A landscape with many valleys, sampled at points; each row gives a point and its height.
From any point a ball rolls to the lowest of the 2 points nearest to it. It stops when none of these is lower. Distance is the straight distance between rows; heights are no part of it.
Q_445 (h 2.57): [-54 -127 -23 159 94 417 -57 -66 -18 57 253 -432 -287 -83 -324 -118 201 51 -372 87 59]
Q_166 (h 7.26): [-242 -299 -212 -75 442 335 22 127 -67 -61 115 3 -405 42 -29 20 185 99 -52 -78 379]
Q_380 (h 4.10): [-113 -12 172 54 -88 -15 -241 -59 27 -175 175 -155 -107 195 -276 -148 147 182 -216 225 181]
Q_601 (h 2.40): [-370 213 -283 173 -327 -191 104 -80 68 212 -285 71 90 285 325 104 -307 -8 -170 -42 99]
Q_732 (h 6.93): [-184 188 -95 -47 20 -260 -207 -188 158 -60 -59 -46 14 299 -20 -360 239 214 165 -40 366]
Q_462 (h 2.71): [-366 -157 -324 183 49 -3 99 52 -614 273 -56 -294 83 -6 76 -135 29 -114 234 -139 -18]
Q_788 (h 1.78): [-302 0 -124 106 84 -62 51 -35 -502 65 -22 -140 283 209 324 49 89 -314 335 -57 228]
Q_255 (h 1.99): [39 97 -6 -204 73 -80 30 188 -362 -148 182 456 216 -66 71 39 -8 51 723 -285 2]
Q_743 (h 6.46): [218 88 188 160 -259 -85 -119 8 -47 -16 -38 -141 12 -193 -409 -95 -82 -111 -254 101 -470]
Q_915 (h 8.61): [205 -7 -237 -207 113 -136 144 -29 249 171 -236 193 -21 -263 361 -18 60 -2 172 -187 -21]
Q_655 (h 8.97): [53 51 -263 -234 225 -151 87 -39 320 31 -72 257 -20 -89 303 -146 147 225 298 -196 167]
Q_169 (h 2.16): [-347 -237 -98 202 69 55 127 99 -710 152 5 -192 126 125 131 103 -93 -217 250 -100 112]
Q_134 (h 8.02): [-68 -265 -198 -87 304 236 43 236 -419 -23 305 37 -254 -178 -171 -123 200 372 261 -232 49]
Q_386 (h 7.46): [34 -104 -29 10 182 33 8 94 -592 80 108 -176 219 -146 -36 -133 233 -291 369 -160 -166]
Q_569 (h 2.80): [0 207 287 166 -188 -114 -286 -306 214 -134 93 -200 27 95 -412 -150 109 65 -330 305 -160]
Q_129 (h 4.62): [180 112 271 125 -216 38 38 204 9 -126 -88 56 319 130 31 436 -368 -487 -144 171 -224]
Q_826 (h 3.35): [85 -340 -140 101 282 404 237 -54 101 101 49 -167 -377 -269 -53 189 45 -145 -459 21 29]
Q_325 (h 6.25): [71 56 363 -170 -50 -172 -149 162 317 -313 142 337 130 240 -3 81 -152 188 198 126 164]
Q_358 (h 5.73): [-56 82 514 -93 -212 -215 -273 56 266 -298 37 223 92 436 -46 121 -234 183 2 315 219]
Q_106 (h 2.76): [-164 175 -194 28 -340 -338 155 69 92 212 -415 185 94 111 330 218 -413 13 -99 -119 -76]
Q_143 (h 4.39): [326 86 -118 -52 29 -45 6 -182 30 115 -134 -246 54 -320 49 -290 302 -125 56 -108 -214]
Q_448 (h 6.76): [230 -140 -85 -165 105 -160 152 237 -155 66 -90 348 104 -250 233 118 -128 -53 253 -198 -219]
Q_849 (h 8.79): [148 232 -204 -207 244 -22 10 -57 -137 27 263 213 -4 -272 -42 -364 375 261 545 -242 63]
Q_942 (h 7.03): [-378 -173 -200 74 231 218 16 7 61 8 5 -94 -375 132 -22 61 36 209 -300 -15 337]
Q_857 (h 5.00): [89 -170 115 109 -79 84 53 288 -297 -18 38 -85 -53 -171 -170 111 -87 -129 -95 -34 -157]
Q_10 (h 5.27): [147 -261 -136 -30 52 -143 249 245 -311 159 -274 254 48 -204 270 336 -343 -224 79 -227 -298]
Q_402 (h 6.59): [247 8 -45 -264 296 62 32 -98 190 -65 87 22 33 -266 108 -139 273 -37 162 -89 100]
Q_810 (h 6.57): [20 33 -22 -54 159 133 -49 -199 425 -42 -30 -215 -136 110 75 -92 216 -93 -200 138 367]
Q_296 (h 6.78): [115 -30 48 153 -48 -94 -7 181 -604 46 16 -164 307 -106 -39 23 74 -407 191 -75 -293]
Q_772 (h 3.62): [38 60 337 87 -213 -154 -264 -130 -33 -192 165 -86 -28 114 -436 -114 60 205 -146 173 -74]
Q_789 (h 5.51): [106 41 234 190 -318 -64 37 296 -340 -116 -153 97 304 69 -84 330 -441 -399 -69 -2 -334]
Q_354 (h 4.85): [-153 34 -9 97 -229 -163 -98 19 -198 96 -49 -116 64 106 -167 -190 -14 152 -2 -68 -66]
Q_425 (h 4.56): [-128 60 322 55 -70 41 -272 -217 269 -274 224 -120 -173 344 -287 -72 -25 160 -397 334 270]
Q_775 (h 1.45): [168 -70 293 -95 48 45 55 88 520 -140 -82 60 188 151 404 315 -232 -358 -14 285 110]
Q_550 (h 7.64): [184 280 -139 -259 -39 -384 -31 -113 250 41 -255 240 271 -29 325 -114 141 16 339 -192 7]
Q_713 (h 3.42): [139 115 254 -32 -177 -21 39 118 342 -106 -190 114 305 177 206 331 -332 -429 -90 269 -84]
Q_422 (h 8.50): [177 -221 -136 -36 334 79 156 188 -447 91 138 15 44 -369 51 -59 221 -210 234 -196 -145]
Q_585 (h 3.10): [-411 32 -15 356 -220 31 -278 -197 -223 113 120 -371 -77 347 -384 -313 133 314 -59 225 -27]
Q_372 (h 5.29): [-72 -12 -283 310 -115 89 288 -101 181 317 -218 117 -59 -66 328 264 -277 -169 -440 4 -134]
Q_496 (h 3.84): [-104 -208 -65 -24 -124 -128 16 232 -582 77 -113 26 51 -23 6 72 -113 116 345 -287 -167]
Q_424 (h 6.99): [-196 161 24 -85 -60 -381 -245 -124 170 -64 -1 215 -5 319 -105 -218 46 476 161 -37 300]
Q_969 (h 3.25): [-432 -78 -330 355 93 186 87 -81 -457 289 61 -467 48 138 -35 -198 211 -56 100 12 27]
Q_680 (h 3.22): [-39 -243 -47 69 334 544 51 -148 103 2 146 -371 -369 -165 -172 6 155 -160 -383 140 201]
Q_457 (h 2.20): [-338 116 -168 159 -196 -183 167 -35 -84 149 -253 67 278 263 408 251 -349 -273 -63 32 148]
Q_949 (h 5.72): [304 -196 369 -113 -102 51 -59 245 161 -204 52 142 -148 -236 -344 83 -193 182 -273 19 -191]
Q_696 (h 7.20): [-252 140 4 -81 -270 -438 -105 7 84 -12 -202 144 172 377 194 -52 -150 134 217 -111 256]
Q_67 (h 3.36): [-268 -30 101 345 -170 115 -331 -158 -121 28 248 -386 -156 219 -585 -255 147 407 -228 280 -247]
Q_760 (h 9.05): [81 252 -202 -289 260 -61 6 -117 276 -58 141 209 48 -9 163 -232 336 182 488 -127 256]
Q_791 (h 2.97): [-323 199 -28 195 -180 -181 -220 -249 -121 53 -5 -308 51 352 -244 -354 211 119 71 76 122]
Q_901 (h 3.14): [1 -16 84 -107 72 76 103 -49 525 -2 -154 17 39 87 389 160 -102 -263 -149 239 221]
Q_107 (h 4.06): [31 -79 -146 -70 99 51 241 -35 523 154 -219 105 -106 -53 347 225 -182 -136 -287 65 73]
Q_328 (h 3.11): [160 177 116 -312 276 79 -43 47 210 -226 393 425 98 -65 65 30 69 174 555 22 257]
Q_911 (h 5.80): [71 106 -34 134 -156 174 252 -137 282 144 -197 26 109 -20 238 318 -244 -317 -381 133 -138]
Q_671 (h 6.84): [-183 -41 -201 2 182 245 -11 -128 366 6 -23 -173 -335 157 17 -86 157 82 -387 68 324]
Q_167 (h 8.48): [65 1 -150 -106 274 154 11 157 -324 20 326 166 -122 -282 -198 -241 258 290 398 -267 -90]
Q_807 (h 4.48): [-98 -112 -139 36 -102 -87 -12 165 -310 153 -88 -59 -12 -100 -13 -84 -1 108 122 -191 -67]
Q_584 (h 6.03): [232 207 -32 -31 -89 13 141 -272 357 126 -272 -49 55 -130 228 138 -79 -383 -252 37 -161]
Q_218 (h 2.95): [29 -157 240 159 -138 386 176 166 -38 -101 168 -118 -195 -103 -241 270 -234 -89 -549 152 -145]
Q_257 (h 2.08): [314 187 -245 -10 -72 28 83 -327 114 233 -291 -268 127 -341 168 -122 205 -285 -117 -64 -350]
Q_555 (h 7.35): [313 -132 176 -198 138 92 45 116 238 -162 70 82 26 -189 13 96 66 -78 73 -47 69]
Q_936 (h 8.13): [134 125 -336 -157 18 -370 108 -54 121 215 -329 202 121 -225 285 -184 157 -2 211 -297 -152]
Q_896 (h 5.06): [-180 110 -40 193 -427 -244 -138 -33 -89 196 -192 -83 -43 85 -217 -130 -137 322 -112 -69 -267]
Q_943 (h 4.54): [336 328 -123 -18 -129 123 119 -501 298 73 -370 -223 86 -202 258 -19 120 -508 -260 47 -376]
Q_559 (h 2.59): [100 125 135 -251 215 72 -31 211 -159 -213 344 411 151 -40 63 72 -54 123 601 -78 118]
Q_571 (h 3.70): [148 -155 -4 94 98 232 167 55 -129 30 76 -252 -72 -253 -113 113 108 -296 -230 11 -102]
Q_610 (h 3.21): [-98 -101 88 185 8 269 -252 -149 -29 -25 251 -465 -284 -61 -587 -314 253 225 -264 257 -91]
Q_741 (h 3.67): [114 89 40 -351 188 70 -13 159 305 -154 243 485 -124 -68 125 86 -81 439 360 -33 176]
Q_525 (h 7.34): [-91 322 -62 -181 -90 -374 -50 -142 233 -57 -249 140 212 196 274 -167 108 104 218 -79 206]
Q_136 (h 4.23): [244 -151 467 64 -120 291 -30 191 -48 -229 176 -53 -48 -34 -339 247 -220 -234 -298 178 -131]
Q_786 (h 5.13): [-78 79 394 -35 -119 -114 -247 -108 398 -328 139 115 -49 378 -139 79 -124 211 -282 364 310]
Q_776 (h 8.93): [175 337 -61 -266 274 -8 -163 -173 47 -174 343 192 40 -74 -115 -267 440 180 491 -96 188]
Q_163 (h 6.85): [148 -118 269 -153 103 67 -44 229 271 -260 141 228 9 47 39 151 -95 -10 45 72 209]
Q_742 (h 4.17): [-24 -203 -64 30 -144 -102 239 325 -253 137 -289 246 -52 -40 278 435 -471 -25 -93 -106 -202]
Q_245 (h 5.46): [0 32 101 198 -388 -151 -155 -34 -52 144 -53 -154 -36 -65 -388 -207 -56 163 -219 32 -471]
Q_268 (h 5.70): [254 31 -66 -113 114 86 -5 -283 169 -57 -64 -242 -24 -168 93 -124 322 -209 -62 5 -1]
Q_577 (h 2.31): [51 -301 -251 214 200 299 262 1 -239 256 -1 -159 -174 -240 88 217 -56 -261 -311 43 -75]
Q_375 (h 7.09): [-130 134 124 -197 -136 -420 -215 -50 308 -162 -152 397 155 371 115 -92 -156 377 225 18 264]
Q_956 (h 6.82): [-209 189 -146 -35 120 -21 -41 -166 165 -36 -115 -139 24 158 105 -138 254 -9 1 -21 336]
Q_463 (h 7.90): [240 -212 -196 -162 354 32 223 130 -152 95 53 193 -85 -332 204 58 90 -62 237 -168 -73]
Q_872 (h 3.46): [31 -47 -70 -60 -140 -183 195 216 79 145 -292 244 -15 -59 228 166 -329 78 1 -136 -147]
Q_712 (h 4.24): [251 -8 121 -287 138 117 -17 181 374 -137 224 418 -198 -225 -132 -34 -120 444 89 -71 32]
Q_394 (h 6.14): [321 -212 418 -72 -155 178 98 310 6 -136 8 85 -120 -225 -374 321 -332 -118 -333 32 -350]
Q_88 (h 3.68): [-240 -200 -202 222 72 266 26 94 -444 200 160 -424 -92 -32 -135 -116 175 -42 -16 26 -62]
Q_271 (h 2.02): [-409 41 -201 191 -127 -33 111 -52 -272 122 -102 -74 196 304 352 90 -98 -202 35 -56 232]
Q_465 (h 1.32): [17 378 234 176 -244 -229 -309 -554 231 -137 57 -304 161 216 -233 -232 296 34 -218 322 -157]
Q_411 (h 4.77): [317 -122 268 -264 15 70 -32 123 415 -253 181 258 -292 -168 -350 -14 -85 396 -162 -28 -64]
Q_276 (h 4.80): [-57 -54 -299 185 106 174 308 -271 474 283 -185 38 -170 7 402 316 -199 -168 -473 137 13]
Q_149 (h 2.87): [-10 -37 46 -99 -27 -129 -9 220 -598 -90 96 233 238 -73 0 1 -127 89 560 -321 -181]
Q_661 (h 6.13): [115 15 214 183 -232 -88 -64 251 -535 -56 -86 -79 272 -19 -145 145 -199 -398 93 -16 -354]
Q_44 (h 2.00): [38 -248 143 93 -25 313 33 68 12 -23 180 -188 -306 -107 -318 -35 -11 46 -438 135 42]
Q_543 (h 7.55): [-282 -342 -128 -85 342 220 7 180 -356 -117 224 -28 -304 57 -12 56 78 296 153 -201 324]
Q_346 (h 2.64): [-201 299 82 143 -182 -379 -338 -461 62 17 22 -302 117 323 -207 -366 358 146 36 257 -19]

Two balls start at each pair of points below. Name the first point that both come to, or write -.
Q_936, Q_760 => Q_810
Q_776, Q_915 => Q_810
Q_163, Q_411 => -
Q_422, Q_463 => -

Where does a ball stop that starts at each point below?
Q_911 => Q_775
Q_655 => Q_810
Q_949 => Q_255
